Each scene shows the same named points in several views. A view is turned or mirrored, shifted and resized as a whole, has a little noise and may leave points out.
(in the rows, 128 means zero)

Scene 1
View 1
(151): [131 164 118 112 108 172 199 168 106  94 195 152  68 182 121 127]
(116): [119 109 150  92 117 177 212 191  80  91 173 154  61 191 131 121]
(23): [ 92  89  98 123 131 118 161 161 103 190 137 174  74 141 111 121]
(194): [ 98 137  63 150 119  97 142 133 133 227 140 170  94 125  89 123]
(178): [130 158 127 116  97 169 197 158  79  94 181 132  74 193 110 114]
(98): [121 110 136 147  99 119 162 124  99 128 129 132 117 171 105 100]
(44): [103  50 159  91 136 136 192 185  94 113 135 176  82 171 141 120]
(62): [118 127 110 168  91 101 148 110 104 169 120 130 123 164  86  90]
(177): [114 151  83 170  91 110 144 114 104 201 137 137 101 153  77 105]
(202): [114 103 127 122 120 128 175 158 110 140 148 163  91 160 122 117]
(130): [107 146  96 125 103 157 174 151  69 162 155 139  63 171  98 106]
(154): [112 107 126 116 109 152 182 160  72 132 145 136  69 181 107 106]
View 2
(23): [156 125 156 135 154  99  86 137 161 106 128 168 153  73  83 114]
(194): [143 106 116 107 147 117  81 112 210 124 115 126 150  69 104 118]
(178): [ 88 198 116 175 103 135 102 171 117 102 217 130  68 112  94 104]
(177): [ 82 126 112 125 132 122  87 118 204 120 132 123 132  95 109 116]
(154): [111 169 155 171 129 108  98 165 123  93 173 174 120  92  78 102]
(130): [108 166 133 154 117 103 103 157 148 114 179 144 131  76  86  91]
(202): [152 144 147 150 149 128  84 149 135  98 160 173 114  98  86 128]
(116): [163 191 163 185 123 119  95 190  80  92 209 184  94  89  76 111]
(98): [ 89 151 147 158 158 140  81 136 145  92 144 163 104 131  94 130]
(151): [158 185 118 170 107 139  95 178 108 109 215 138  76  89  86 119]
(44): [171 156 191 178 165 114  86 167  91  79 157 218 118  98  73 126]
(62): [ 71 136 130 142 153 132  80 125 179  98 124 147 118 118 106 122]
View 3
(177): [115 111 128 113 147 125 121 153 137 153 121 107 117  92 148 126]
(23): [110 119 135 105 165 118 139 129 179 102 115 138 104 100 130 133]
(130): [100 124 108 124 137 133 118 130 141 129 155 124 116  97 127 133]
(62): [119 125 128 111 149 121 113 140 140 153 113 104 126 111 136 111]
(202): [117 134 131 113 148 119 125 115 168 120 138 121 118 110 122 122]
(44): [105 151 122 114 156 121 119  93 179  91 134 135 119 125  99 115]
(116): [109 149 108 123 132 126 122  86 171 103 175 128 121 115 101 123]
(154): [101 137 111 121 140 131 115 115 149 119 150 126 120 112 114 125]
(98): [119 137 124 114 143 122 112 119 149 140 125 105 132 116 123 108]
(151): [122 134 115 126 124 122 129  95 167 127 187 115 118 100 119 130]
(194): [110 100 132 108 154 125 142 157 156 126 123 130  99  79 154 146]
(178): [117 138 106 131 116 128 115 104 143 146 185 101 130 111 120 121]
View 4
(130): [122 173 138 121 138 113 138  94 178 117  94 104 129 145 147 158]
(154): [106 173 144 129 156  93 125 110 172  92 112 131 117 153 139 161]
(98): [118 121 161 108 170 106 139 126 143  94 153 130  74 159  84 131]
(62): [143  97 156 100 154 128 147 112 144 118 125  82 103 140 105 126]
(116): [ 84 213 152 135 150 109 102 124 181  76 125 176 111 154 142 199]
(202): [114 143 177 114 185 126 101 143 144  77 138 139 125 137 154 178]
(44): [101 163 178 133 201  99  96 152 154  56 142 169 129 152 160 179]

Which points are out of place in each view (at most two, in the order of its rows)? Write - if all are in place.
view 1 => (178)
view 2 => -
view 3 => (23), (194)
view 4 => (98), (202)
